Each row is a point on a tangle of strands that fork, close into loops and nearly touch. The rows are in no order.
In the rows, zero is written as 128.
Two points are linked if the straight distance between their rows is under 96.3. Some points are linked to none.
j_791: [173 116 178 102 112 125  86  77 128 151 185 109 137 113 187 124 102  85
 181 160 123 179 126  81 110]
j_290: [127  89 132 153 101 142  72 150 136 133 148 197 170 111 114 169 137 154
  93 156 136  78 108 140 144]
j_149: [123  99 181 124 113 102 142 139 117 152  90  94 133 145 141 109 151 116
 160 143 115 164 133 118 112]
j_693: [140 157  90 176 132 102  89 101 139 104 198 138 153 113  63  78 134 123
 133 101 133 131 114 145 111]
j_794: [107 123 109  64 119  77 156 106 126 111  89 141  75 137 189 173 124 135
  56 146 165  81 116 142 122]
j_796: [156 130 175 156 134 119  85 176 117 151 140 133 144 136  84  68 147 103
 232  96 116 147 144 145 130]
j_810: [130  75 170 132 128 145 161 183 119 126  48 117 133 112 132  90 158 147
 148  91 125 157 103 119 129]
j_138: [103 129 152  52 156 118 181  95  91 124 155  80 108 123 122 104 126 171
 158  78 168 181 147 178 134]
j_962: [ 78 150 148  79 143 144 118 105 101 179 173  67 115 157 158 170  93 122
 157 172 119 138 161 113 147]
j_683: [ 99 145 140 120 108 141 169 130 156 136 106 108 146 144 137 193 123 131
  95 166  88 154 183  80 142]
j_657: [131 160 138 136 130 112  86 131 133 149 176 110 141 157 110 124 113  81
 183 127  83 127 185 114 108]
j_393: [ 96 142 104  65 136 106 156 146 118 111  81 167  85 131 174 177 114 144
  38 123 175  63 122 149 126]
j_804: [110 181 113 191 101 129  96  87 178 105 183 127 168 129  87 149 123 158
  91 138 130 133 147 113 155]
j_221: [ 76 146 125 111 135 149 135 151 100 175 149 112 116 163 101 163 104 132
 113 175 116  88 165 152 170]
j_381: [160 109 110 158 128 133 118 147 170 113  93 219 153 136 147 131 141  95
  91 172 101  94 106 116 129]
j_821: [167 155 156 166 113 155 108 101 159  89 157 150 137  88 134 126  94  61
 162 153 100 146 158  48  99]
j_576: [ 80 142  90 155 137 140 132 146 128 109 114 128 127 115  95 110 154 184
  59 132 138 117 113 121 146]
j_748: [114 110 168  97 125  79 151 136 131 140  75  75 115 154 150 113 159 114
 157 105 112 187 154 124 115]
j_341: [ 93 215  94  97  95  76 142 140 123  98 134 174  81 140 118 127 110 112
  58 100 157  82 127 160 138]
j_56: [ 80 172  88 177 137 146  87 143 146 113 122 162 136 131  82 130 151 188
  47 151 148 107 113 134 158]
j_342: [103 142 108 108 115 123 130  72  98 137 193 117 102 129 115 136 104 151
 116 181 178 105 121 166 164]
j_580: [130  95 124 106 144 107 134 157 113 161 106 131 111 146 138 104 140 103
 164 143 126 101 124 156 124]
j_613: [108 124 147 193 116 196 138 182 121 122  60 116 119 103  94 141 140 175
 101 127 133 139  96  74 139]
j_319: [119  92 137  92 143 155 167 111  87 155 141  78 122 119 151 138 110 156
 144 147 143 147 129 130 137]
j_400: [154 136 153  80 161 216 192 127 137 132 140 119 155 123 160 196  82 107
 136 117  77 136 183  74 113]
j_837: [137 146 168 175 110 146 107 158 118 131 123 105 135 119  95 107 129 108
 176 139 107 151 152  77 125]
j_446: [ 90 168 101 150 114 123  86 142 153 112 147 192 132 119  91 151 139 170
  38 166 168  80 115 155 164]
j_260: [116  99 116 171 112 129  88 148 146 111 106 185 145 119 131 117 158 156
  73 165 134 105  76 109 133]
j_150: [106 126 129 116 104 120 139 134 152 140 112 155 125 144 141 184 136 134
  67 193 130  97 134 141 147]
j_749: [152 115  71  97 162 129 173 143 135 132  91 154 104 155 175 167 119  87
 126 123  97  88 139 154 123]
j_236: [119 123 109 147 144 107 141 145 146 102  62 106 130 128 132  82 167 137
 106  70 109 159 108 127 109]
j_361: [122 125  57 108 186 177 178 155 109 119 136 158 126 117 104 102 123 145
 127  81 123  85 105 168 113]
j_315: [ 73 155 131  91 127  98 153 124  93 122 129  85  88 122  98  91 133 150
 119 102 173 131 143 171 145]
j_207: [136 126 146 139 118 116 148 141 165 117  84 118 142 151 149 157 125  78
 125 155  75 146 167  66 106]
j_251: [117 129 142 187  86 166 106 143 155 114 112 167 146 108 102 148 147 162
  76 177 147 119  86  98 144]
j_249: [183 143 122 131 144 161 131  71 136 117 169 127 140 124 188 191  84 101
 128 219 131 154 125  93 166]
j_824: [157 120 168 191  84 111  99 109 166  98 108 135 150 111 131 111 140  96
 134 124 118 157 101  79 101]
j_89: [117  99 138 125  94  66  63 104 134 118 143 159 147 104 127 109 159 153
 106 110 180 118  97 174 112]
j_15: [147 132 169 162  99 124 130  84 124  94 159 101 147  84 107  64 151 147
 167 145 163 217 111  93 134]
j_568: [149 106 162  75 141  91 115 106 103 161 153 102 110 152 162 106 129  86
 190 158 143 169 136 145 130]
j_587: [124 120 112 142 144 169 179 142 123 109 117 114 146 119 118 134 119 134
 117 132  96 137 130  95 118]
j_185: [145 152  76 127 183 182 152 103  84 125 204 109 126 121 129 113  75 122
 165 165 119 135 134 125 133]
j_612: [152 109 196 171  63 137  86 101 125 113 157 129 180  53 113 119 117 138
 189 113 148 183 119 109 128]
j_225: [117 132 106  69 144 135 184 102 112 126 127 106  86 130 153 179  94 140
  83 100 158  88 128 156 130]
j_453: [ 90 104 171  65 137 168 184 108 113 163 124  71 129 135 136 194 119 174
 102 111 144 122 136 123 126]
j_306: [124 110 143  86 179 124 189 131  93 121 134 103 127 121 120  82 152 158
 173  82 145 180 130 175 125]
j_198: [110 176 131 141 136 134 136 142 138 127 139  81 131 155 111 138 121 119
 142 123  65 145 195  70 118]
j_373: [128 123 132 142  85  85  81  58 154 118 182 115 162 116 114 136 132 122
 138  94 138 149 139 152 117]
j_778: [ 77 163 172 142 106 137 133 125 121 145 130  47 136 128 113 131 147 183
 145 134 115 182 173  61 149]
j_276: [172  89  88  90 162  84 160 113 136 129  86 133  88 141 192 107 135  91
 162 129 121  97  94 153 109]
j_458: [124 125 137 114 158 146 152 179  97 144 120  99 138 123 103  89 137 125
 196  96  99 145 154 122 116]
j_334: [178  93 181 184  81 123  77 118 151 103 108 159 158  93 119 120 120 100
 169 103 123 143 111 102 108]
j_296: [118 150 177 142 124  75  87 129 120 133 158 112 129 157  77  85 157 139
 181  90 154 174 152 173 135]
j_688: [159  77 165  89 153 139 188 148 104 125  98 140 130 109 157  80 141 130
 201 106 131 180 109 150 122]
j_357: [140 117 159  99 137  78 136 114 119 143 140 126 123 144 137  78 148  95
 191 125 127 177 136 149 120]
j_197: [114 152 164 152 114  79  59 132 135 150 126 106 122 164  77 111 159 150
 144  85 155 150 138 165 141]
j_230: [124 115 152 137  97 124  63 109 140 154 183 124 167 138 122 179  99 104
 166 114  99 131 164 133 121]
j_94: [180 130 154 115 120 156  69  87 138 156 215 133 164 126 196 184  67  82
 174 163 104 147 148  99 126]
j_501: [117 176 144 150 135 161 145 168 119 113 124  70 135 118 115 125 116 141
 148  85  70 158 195  44 106]
j_816: [ 95 108 106 139 151 137 107 223 119 160  76 159 120 157 101 123 153 130
 107 133 115  67 130 152 132]
j_764: [123 188  90 168 111 115 123  94 177  98 160 162 146 138  99 140 127 141
  74 146 121 124 152 139 150]
j_664: [138 144 100 130 142 162 148  89  97 132 199 115 134 123 130 146  86 124
 132 191 132 135 135 120 154]
j_479: [131 185 141 142 135 118  99 127 132 128 165 108 135 147 127 138 117  88
 162 139  59 137 213  79 113]
j_378: [165 103 145 134 110 114 115 104 143 131 134 133 142 127 145 118 119  79
 162 150 110 137 110 109 110]
j_589: [ 90 167 128 182  98 136 108 117 174 130 154 130 161 135  87 157 143 171
  83 176 124 128 142 102 164]
j_471: [ 85 144 121 128  90 134  95  78 120 146 208 142 133 116  93 159 110 158
 103 163 172  83 125 165 172]
j_933: [172 123 103 100 146 148 163 124 145 133 103 144 126 156 175 209 107 101
 101 196 107 122 156 142 164]
j_22: [ 80 147 131 141  67 104  69  98 131 132 186 137 140 113  87 170 112 167
  97 113 174  91 131 175 153]
j_335: [144 132  81  84 150  83 174  91 137 117 110 106  78 163 186 149 111  79
 133 101 123 118 146 146 104]
j_499: [117 136  91 115 136 121 184 123 160 113  97 122 134 152 138 160 125 121
  77 129  85 129 160 124 115]
j_375: [136  78 158  97 143 193 164 172  68 154 104 114 112 105 139 121 119 141
 167 162 143 132 104 133 141]
j_619: [162 141 130 173 126  79  67 117 163 118 121 140 141 148 121  86 157  99
 152  59 112 136 125 137 103]
j_459: [ 82 126 126  80 104  55 128 136 126 125  74 138  79 147 155 143 140 122
  63 130 156  79 116 147 113]
j_419: [126  65 141  75 156 150 178 127 126 141 110 117 129 123 146 141 139 166
  98  80 144 109 107 149 105]
j_354: [160 138 167 106 131 155 113  94 104 133 181  99 117 104 186 103  89  86
 193 180 115 174 135  72 120]
j_155: [149 121 128 111  95  92 108  45 160 134 162 135 125 147 193 211 107 100
  95 183 158 119 128 143 144]
j_504: [157 154 172 174 133 133  85 178 111 146 119 100 122 129  87  81 139 110
 204 102 110 164 153  96 130]
j_583: [117  99 120 115 100  92  65 107 117 126 174 172 145  92 122 133 128 157
 100 126 182  77  98 183 121]
j_627: [133 135 110 166 100  86  64 108 165 105 123 165 131 132 116 134 152 125
  75 105 146 104 112 146 124]
j_20: [115 114 140 148 108 174 176 127 127 109 102 121 138  92 130 139 117 136
 103 176 126 153 109  74 123]
j_83: [114 122  61 119 169 129 157 139 118 122 114 156 104 129 128  94 133 140
 110 106 129  91  98 162 106]
j_63: [100 109 129 162 127 180 152 197 122 126  59 126 133 120 112 139 140 167
  87 115 108 113 107 100 139]
j_152: [100 133 122  62 137 124 180 110 129 113  97 128  97 128 153 174 117 152
  43  77 164  78 127 161 119]
j_516: [144 142  79  83 170  98 151 105 119 145 130 105  83 160 165 131 106  65
 178  97 105 125 147 148 108]
j_509: [144 125 147 180 110 171 143 129 124  97  90 141 118  71 113  93 103  96
 149 152 130 144 120  72 116]
j_737: [119 131 104  93 118  59 127  97 123 124 122 128  97 142 145 101 130  95
 108 115 162 114 112 169 115]
j_653: [135 109 119 117 161 202 195 145 112 132 124 121 146 104 116 123 102 139
 145  99 104 109 133 111 107]
j_57: [137 131 110 110 165 204 183 184 132 146 103 150 152 146 118 177 102 121
 117 133  76  92 177 135 132]
j_859: [114 101 127 143 130 114  91 180 121 136  93 154 122 149 108 111 162 134
 101 139 138  80 102 142 133]
j_478: [133 151  98 171 129 123 115  99 137 109 182 126 151 129  97 106 128 115
 128 135 109 132 132 115 122]
j_900: [131 117 163 207  86 181 101 156 145 115  89 153 135  89  89 135 133 137
 120 169 148 128 103  76 140]
j_707: [140 152 120 199 104 105  34 126 174 109 120 160 154 147 104 158 147 150
  72  75 124 123 113 132 121]
j_714: [182 107  84 126 146 116 152  81 113 104 133 131 107 135 198 128 119 103
 124 166 148 125  78 139 136]
j_182: [157 138 117  93 151 194 181 137 149 136 116 122 146 131 170 214  92 119
 109 182 103 143 179 122 162]
j_78: [156 119 124  81 174 182 194 128 144 137 120 121 146 145 153 191 102 105
 134 101  81 112 183 108 102]
j_916: [154 103 154  95 171 158 205 147 107 120 117 134 139 108 122  68 142 149
 199  68 135 172 110 155 117]
j_815: [194  70 153 107 125 100  94 102 120 167 139 142 120 137 184 120 132  79
 196 146 136 128  90 168 124]
j_805: [144 176  76 137 122 112 127 105 181  99 143 188 132 140 116 151 129 116
  55 166 129 108 150 167 149]
j_907: [139 168 169 125 112 111 100  83 122 113 190  93 140 103 148  78 131 117
 183 141 116 193 165  70 115]
j_145: [173  95 113 149 105 152 167  99 133  89 111 157 127  86 166 105 119 118
 114 176 135 150  67  85 115]
j_486: [141 144  96 193 142 124  72 172 135 111 100 165 129 130  99  64 162 123
 132  93 116 104  79 138 118]
j_832: [ 80 136 108 154 135 179 150 154 104 117 124 109 133 111  74 105 139 204
  89 122 136 126  99 123 143]
j_677: [164 132  99 147 122 154 127  89 112 123 191 148 151 107 120 139 110 118
 124 193 140 124 107 121 148]
j_359: [ 86 149 125 158  82 113  74 123 155 118 161 169 147 127  98 178 148 171
  65 138 167  81 126 155 159]
j_909: [113 154 106  46 124  87 159 147  90 126 107 135  51 136 157 143 108 104
  98  79 160  70 115 177 133]
j_575: [175  96 117 105 140  72 155 110 144 116  94 132 109 139 184  72 154  87
 177 113 113 139  97 143 101]
j_447: [ 99 126 108  53 149 101 141 171  83 134 102 148  68 129 146 127 113 139
 104 103 181  57 107 187 122]
j_159: [117 100 142 140 128 125 131 199 114 140  56 128 130 137 119  90 165 139
 149 101 123 133 114 130 131]
j_362: [139 104 122  91 162 142 185 127 144 139 108 103 133 148 155 160 125 113
 133  67  83 110 150 123  96]
j_268: [ 69 146 163  80 132 118 159 102 124 144 140  39 127 133 129 143 125 154
 135  94 118 172 199 107 115]
j_766: [151 118  84 135 139 135 157 170 170 113  75 195 136 149 155 147 138  98
  94 163  87 103 133 133 129]
j_125: [ 95 121 124  99 122 135 173  99 110 135 132  76 120 133 135 147 122 155
 121 152 132 149 139 117 139]
j_879: [126 101 142 169 123 119  91 184 132 130  73 135 127 138 115  88 166 146
 111 127 128 122  96 113 128]
j_67: [153  91 109  95 165 151 172 156 137 136  87 149 116 156 195 200 110 113
 107 153 116  91 142 148 145]
j_703: [ 85 221  93 134 119 101 113 151 125 112 130 153  95 148  73 127 109 106
  68  99 139  78 150 167 143]
j_491: [160 134  89 144 166 180 163 132  80 121 176 137 136 102 115  79  87 100
 185 149 116 121 119 105 121]
j_511: [150 134 161 153 109 155 135 101 130 100 133 128 127  80 130 108 100  83
 167 168 120 162 147  50 110]
j_235: [139 121  80 151 157 146 116 173 147  99  80 224 144 130 139 104 138 118
  90 149 110  82  82 126 127]
j_984: [ 99 104 107 140 136 180 164 143 120  98  89 148 150  93 133 120 140 183
  53 136 130 124  76  92 123]
j_93: [127 137 128 140 125  80 132 107 145 118 120  97 126 141 120 102 151  98
 137 125 107 158 144 118 103]
j_897: [106 191  99 147 107  77  73 150 151 122 143 161  98 153  74 123 122 101
 102  78 144  73 148 178 129]
j_905: [134 168 164 101 126 148 114  85 109 132 204  88 117  88 178  94 108 116
 178 166 110 187 162  62 120]
j_165: [135 114  84 112 188 184 182 154  86 134 143 131 132 118 126 110 104 141
 144 118 121 103 112 149 117]
j_536: [119 129 106 131 114  79 103 106 143 120 130 135 111 141 122 110 142 116
  88 121 139 108 110 154 117]
j_226: [131  71 109  74 164 143 176 140 109 121  88 125 112 118 168 133 134 152
 108 118 143  95  96 151 115]
j_397: [157 124 154 127 143 121  88 137 102 159 183 130 141 124  94  69 138 102
 226 125 128 155 138 154 132]
j_675: [153 100 162 155  99 165 100 128 116 143 158 162 153  99 103 124 110 111
 152 179 140 112 103 108 133]
j_173: [144 138 126 108 149  70 150 103 141 111 125 103 118 136 139  70 145 102
 167 104 114 167 152 133  98]
j_727: [ 93 133 121 106 116 137 174 135 164 141  94 127 138 150 141 197 127 150
  57 182 110 124 178 131 157]
j_73: [144 134 144 171 150 128 117 185 113 133  43 122 115 147 103  72 164 163
 158  71 118 160 111 122 130]
j_314: [129 176  74 105 129 105 158 106 160  98 133 167 102 144 142 160 109 106
  54 155 134 103 155 170 144]
j_324: [147 140 143 199  77 105  78 101 177 111 130 122 157 130 114 151 151 126
 108 116 118 147 112  84 113]
j_298: [134 134 143 152 156 147 134 173 125 124  76  91 124 138  94  96 152 182
 134  40 128 175 126 118 119]
j_160: [159 161 120  83 163 216 188 131 130 132 152 116 160 115 163 198  80 133
 124 165  94 141 195  99 151]
j_343: [179  81 148  82 162 107 105 118  92 153 139 117 110 155 182 115 125  89
 207 143 155 161  93 172 158]
j_192: [143 119 152 118  82 170  83  82 143 157 203 139 180 110 178 216  71 113
 157 170 116 142 147 111 148]
j_86: [124 121 119  73 131  71 167  93 121 130 106  96  77 143 163 128 125 112
 115 102 140 129 130 157 115]
j_955: [ 93 169 144 193  83 159  90 137 142 147 168 116 166 141  58 169 136 177
 112 155 128 117 157  97 173]
j_945: [145 107 111 138 118 142 109 114 135 122 171 186 151 121 125 148 123 133
 104 180 144  92  97 146 142]
j_868: [118 124  79 105 163 116 138 165 157 126  71 197 115 154 159 146 141 117
  79 142 116  72 124 157 122]
j_973: [161 125  76 131 167 146 146 130  99 129 165 139 127 113  97  64 119 107
 188 127 106 116 108 143 115]
j_244: [ 93 144 132  69 125  86 158  92  96 135 146  81  97 134 129 109 125 146
 134 121 170 158 140 175 144]
j_477: [133 140 113 159 141 101 125 174 148 130  58 102 115 168 118 120 148 110
 136  95  76 132 139 104 106]
j_551: [112 117 119 164 146 168 133 220 126 140  67 143 128 144 102 142 141 140
  98 122  98  95 131 121 134]
j_215: [116 126  94 123 176 175 180 130 159 104 128 143 151 111 102 118 143 160
  76  48 127 103  97 128 105]
j_940: [132 102 134 179 125 131  59 181 129 114  70 187 130 120 128 100 176 160
  89 134 145 102  67 101 129]
j_427: [141  74 173 148  85 159  73 143 105 156 157 160 164  97 119 149 125 132
 152 156 140 104  91 141 136]
j_350: [125 139 135 202 113 143  73 160 129 137 130 114 142 129  71 111 143 163
 123 130 140 128 106 113 147]
j_70: [126 126  76 128 153 128 154 125 128 103 119 138 115 127 132 105 131 141
  76 134 123 127 106 139 106]
j_531: [173 101 153 143 123 109 122 126 135 118 114 145 130 109 133  63 140  80
 167 123 126 151 109 111 106]
j_454: [141 151 173 122 132 102  87 109 125 129 189 101 137 124 122  76 146 109
 198 122 120 193 165 108 117]
j_317: [133  70 137 161  77 145  61 158 126 127 137 179 179  95 120 156 129 151
 121 124 132 101  96 148 120]
j_295: [160 166 133 141 128 145 117 121 138 120 169 131 147 123 142 127  93  86
 158 160  76 145 173  62 111]
j_47: [152 121 129 163 131 167 134 143 100 133 155 149 138 103 102  97 108 108
 170 169 124 114 111 113 133]
j_250: [168 125 135 131 101 147 138  56 143 120 168 133 143 113 174 173 109 110
 122 210 143 151  99  87 145]
j_539: [145  93 100 130 134 150 160 115 116 100 121 147 126 100 164 122 126 150
  98 183 148 118  63 125 128]
j_432: [130 145  85 170 151 118 105 196 148 134 105 164 118 158  89 116 150 100
 140 101  83  78 131 147 126]
j_757: [ 92 120 124  60 159 138 171 146 105 138 113 119  97 121 116 124 128 167
  96  40 173  75 115 184 117]
j_228: [148 148 179 174  77 138  86  86 141 108 177 107 176  81  93  98 137 158
 170 125 152 194 124  83 133]
j_591: [139  75 164  54 155 147 164 123  92 170 109  77 108 137 174 150 124 135
 163 148 146 158 124 138 131]
j_862: [ 97 197 102  65 105  83 157 140  93 118 116 148  73 127 128 136 101 121
  70  97 163  72 111 148 130]
j_180: [118 163 134 171 133  96 105 129 122 109 119  93 117 140  83  68 168 180
 137  87 156 204 121 134 142]
j_389: [ 78 163 110 137 121  82 110 151 125 116  96 114  86 138  94 105 150 161
  78  85 153 121 125 150 140]
j_12: [149  70 179 119 126 140 178 160 114 117  55 150 120 110 158  73 149 135
 175 115 130 164  93 135 128]
j_45: [130 157 168 147 141  90 116 136 116 117 136  99 131 146  87  72 165 155
 184 108 151 215 152 146 141]
j_3: [ 87 134  94  98 139  74 115 158 144 117  75 184 101 146 155 133 144 110
  60 130 139  73 120 149 113]
j_14: [ 69 145 177  87 111 152 151 125 115 152 151  45 135 125 146 137 132 171
 149 126 109 177 187  64 129]
j_969: [135  98 176 126 112 134 132 147 103 147 110 120 131 117 123  92 136 119
 173 164 128 161 122 113 134]
j_660: [166 123  91 120 162 112 126 119 107 148 163 140 110 141 123  90 117  81
 194 139 119 112 111 155 119]
j_262: [106 132 138 150 126 139 153 139 111 119 108  88 136 108  99  89 149 167
 131 119 125 170 124 107 127]
j_696: [ 75 149 112  99 122 134 156 122 107 148 141 120 105 148 110 182 100 157
  80 170 149  96 159 159 164]
j_937: [130 126 127 131 154 204 188 120 162 103 129 129 164 102  93 135 126 159
  73  66 118 113 112  98 111]
j_158: [100 169 130 169 106  78  74 103 138 119 136 101 108 143  81  89 162 182
 121  92 171 160 125 149 155]
j_209: [139 160 115 196  85  86  54  87 167 110 143 118 151 143 108 164 142 153
  90  78 114 144 134 113 116]
j_667: [123 145  85 163 156 105 113 179 170 127  68 153 114 175 128 125 156  99
 114  88  78 104 136 131 114]
j_672: [102 115 154  69 122  76 171  94 126 145  93  74  99 138 162 128 137 127
 126  90 134 175 155 151 110]
j_878: [125 152 130 177 125 125 107 145 112 120 118 101 124 120  76  82 155 172
 136 107 140 163 115 116 136]
j_395: [ 68 154 114  81 155 127 136 170 109 126  88 140  86 117 107 103 148 168
  94  45 162  82 113 173 113]
j_812: [120 126 145 124 112 120 144 112 153 142 117 111 136 154 161 176 113  90
 126 179  81 146 170  83 126]
j_29: [127 179 167 161 127 153 115 167 105 121 117  74 113 113 104 106 119 124
 175 112  93 164 186  51 115]
j_224: [ 92 117 130 127 146 177 169 142  96 123 138  91 149  91  91  92 133 187
 129 116 141 141 114 132 134]
j_211: [152 131 116 170 128  88 105 119 164 118 107 130 139 152 120  93 146  85
 128 108  99 142 123 114  96]
j_372: [131 120 143 126  94 152  70  88 142 158 193 153 174 125 128 190  95 118
 141 159 104 120 152 136 146]
j_417: [141  96 146 127  75 107 119  64 148 136 163 123 145 120 163 153 122 123
 126 182 148 137 101 113 123]
j_588: [103 170  97 136 123  58  83 148 143 114 114 143  81 162  93  94 148  92
 118  61 136  99 126 168 114]
j_311: [133  72 172 123  80  62  76  86 147 120 138 153 151 107 142 118 169 151
 131 102 172 162 106 172 121]
j_923: [132 141 161 211 108 181 110 178 134 113  56 149 121 112  94 135 123 133
 107 147 121 131 112  68 141]
j_637: [124 125 118 120 160 193 170 187 106 155 128 144 142 129 112 154 106 119
 140 161  96 101 148 130 131]
j_390: [163 125  90 118 158 177 188 174 164 133  78 174 151 136 147 158 115 109
 100 140  74 110 152 131 144]
j_956: [104 135  96 139 149 169 144 177 102 154 139 143 130 149  87 140 114 128
 127 171 105  88 152 141 151]
j_941: [136 129 130 155 119  99 144 147 165 118  62 104 123 160 148 136 136  96
 111 105  74 140 152  89  91]
j_175: [156 113 121 143 105  91  97  75 156 129 161 141 158 130 129 136 118  94
 129 124 119 130 114 134 108]
j_819: [115 154  81  89 137 118 176 104 127 113 126 129  95 149 145 156 100 126
  75 136 140  97 140 159 135]
j_35: [ 83 109 143  90 109 148 190  87 140 140 123  69 140 120 155 182 128 178
  98 136 124 146 140  93 125]
j_983: [121 153 125 150 154 157 119 192  93 143 136  97 133 139  81 104 118 114
 174 116  79 117 163 109 125]
j_673: [103 145 124 131 170 144 153 169 107 117  96  97 119 123  85  74 157 187
 146  51 129 163 131 152 127]
j_46: [ 79 119 109  97 117 122 150 118  86 142 145 106  96 126 124 138 121 159
  92 161 177 108 119 163 152]
j_449: [122 103 203 128  69  93  74 103 143 156 165  94 163 112 136 151 142 131
 170 130 134 184 148 114 127]
j_903: [ 78 162 118  91 115  64 139 116 104 109 115 124  80 120 108  89 143 159
  79  88 178 128 113 166 135]
j_825: [131 141  96 174 145 127 111 148 129 117 134 147 133 132  93  86 141 127
 128 126 114 118 108 128 119]
j_533: [111 127 120 134 161 151 153 162  90 116 135 116 135  99  73  52 153 177
 148  99 141 154 108 161 140]
j_32: [196  85 118 105 150  92 120 113 128 146 113 132  97 153 204 119 125  62
 186 146 123 104 102 148 117]
j_654: [162  74 160  77 151 156 170 137  96 158  90 100 116 127 191 148 111 104
 171 148 118 141 115 116 125]
j_82: [119 114 133 106 115  88 121 123 140 148 108 151 101 174 162 190 128 102
  84 183 138  81 134 151 135]
j_245: [142 120 135  90 100  86 101  86 148 146 144 152 108 158 168 204 114  97
  80 178 167  89 128 154 158]
j_577: [ 99 167 154 191 100 150 122 152 127 142 120  68 132 132  91 137 136 180
 127 144 124 155 146  64 150]
j_95: [111 159 146 205 101 149  89 151 122 152 144  94 149 146  66 138 134 181
 134 143 136 134 128  87 162]
j_884: [140 144 141 132 134 116  92 110 115 152 193 113 143 131 111 102 127  89
 204 128 107 142 153 120 124]
j_546: [149 147  79  96 167 118 129 109 104 148 165 117  78 156 143 120  98  77
 180 130 129 102 139 165 134]
j_835: [140  89 201 134  69  74  76  99 138 141 142 118 169 118 138 131 165 137
 157 109 154 187 125 143 123]
j_274: [149 117 146 149 106  80  86  92 145 107 169 133 153 113 105  89 149 132
 157 103 147 169 112 151 119]
j_702: [175  96 191 162  81 141  81 104 134 107 141 150 165  60 127 106 104  94
 203 112 148 164 111  95 113]
j_751: [ 90 153 146 116 114 105 113  94 127 153 170  76 131 148 114 134 127 121
 142 158 126 145 162 112 140]
j_133: [124 116 131  50 162 151 184 107 111 143 136  98  99 129 134 157 112 153
 107  57 168  83 124 181 124]
j_691: [142 111  70 115 159 132 151 120 129  92 115 176 113 125 159 123 122 140
  75 167 149  99  91 139 122]
j_407: [141  96  93  82 166 128 172 146 129 150 104 134 102 149 157 142 119  96
 160  83 102  86 131 153 103]
j_606: [126 106 128  98 108 130  69 106 103 156 196 161 140 122 132 193  82 127
 123 154 165  70 124 190 160]
j_11: [125  74 174  59 157 165 182 115 126 160 115  98 128 139 153 181 133 154
 106  92 157 100 116 135 121]
j_126: [ 68 157  87 120 160 107 115 168 122 114  78 136  88 134 103  91 157 155
  86  47 150 111 114 165 119]
j_774: [120 141 112 169 149 138 125 201 120 154 108 127 131 152  91 114 132  95
 167 109  83  96 162 124 122]
j_347: [168  88 119 105 144 144 155 118 119 140 116 110 112 134 186 159 105  95
 141 171 116 124 114 116 129]
j_652: [167 122 115 110 151 160 150 101 118 127 153  99 123 137 196 175  85 101
 144 185 117 143 128 100 150]
j_563: [120 123 120 118  85  90 111  35 155 127 172 122 125 136 154 172 122 128
 101 168 155 132 112 125 133]
j_648: [108 117 186 120  76 100  48  92 133 168 180  95 169 123 133 164 119 127
 175 114 118 147 164 130 124]
j_229: [136 128  62 110 191 190 188 150 151 110 119 177 137 115 119 132 128 145
  94  66 101  88 118 149 110]
j_92: [126  90 120 108  86 104  70  83 112 134 194 162 145 100 143 180 102 143
 121 126 168  90 116 185 135]
j_398: [139 131  83 182 157 157  94 183 126 113  88 202 134 121 111  77 150 119
 131 127 104  78  77 127 120]
j_489: [168 105 153 100 107 120  76  57 138 153 189 116 152 129 189 174  90  88
 173 142 124 157 130 127 116]
j_438: [158 118 138 164 128 104 115 105 144 104 134 124 150 108 118  59 154 111
 160 118 129 184 104 118 116]
j_678: [144 106 126 169 113 178 169 127 139  81  80 162 132  79 132 110 105 117
 110 165 126 136  93  75 116]
j_527: [128 158 117 169 123  68  59 116 159 116 117 120 109 164  95  96 166 110
 124  64 131 126 127 150 106]
j_820: [146 112 173 135 104 126 126 108 106 116 155 114 139  95 124  84 142 136
 179 167 148 193 121 109 140]
j_147: [102  97  97  71 164 126 152 158 114 125  97 162  95 131 158 145 127 153
  77 111 161  66 108 158 117]

A piece is two or more points that can be reached from each other along the links. Count, over all rows, the pieces, the separate loops (a circle has one, a figure eight two, a Y none), the forks (points with three links) and the tips (points with one).
pieces: 5
loops: 10
forks: 16
tips: 6

Name the points in between on the shortest way along the links from the first point to the second, in order.
j_587; j_835: j_20 > j_678 > j_509 > j_511 > j_821 > j_295 > j_479 > j_657 > j_884 > j_454 > j_907 > j_905 > j_354 > j_791 > j_489 > j_94 > j_192 > j_372 > j_230 > j_648 > j_449
j_381; j_533: j_766 > j_390 > j_57 > j_637 > j_956 > j_221 > j_696 > j_46 > j_342 > j_471 > j_22 > j_359 > j_446 > j_56 > j_576 > j_832 > j_224
j_774; j_155: j_432 > j_667 > j_477 > j_941 > j_207 > j_812 > j_683 > j_727 > j_150 > j_82 > j_245
j_612; j_675: j_228 > j_15 > j_820 > j_969 > j_149 > j_748 > j_672 > j_86 > j_335 > j_516 > j_546 > j_660 > j_973 > j_491 > j_47
j_688; j_527: j_916 > j_306 > j_138 > j_244 > j_315 > j_903 > j_389 > j_126 > j_395 > j_757 > j_133 > j_225 > j_152 > j_393 > j_147 > j_447 > j_909 > j_862 > j_341 > j_703 > j_897 > j_588
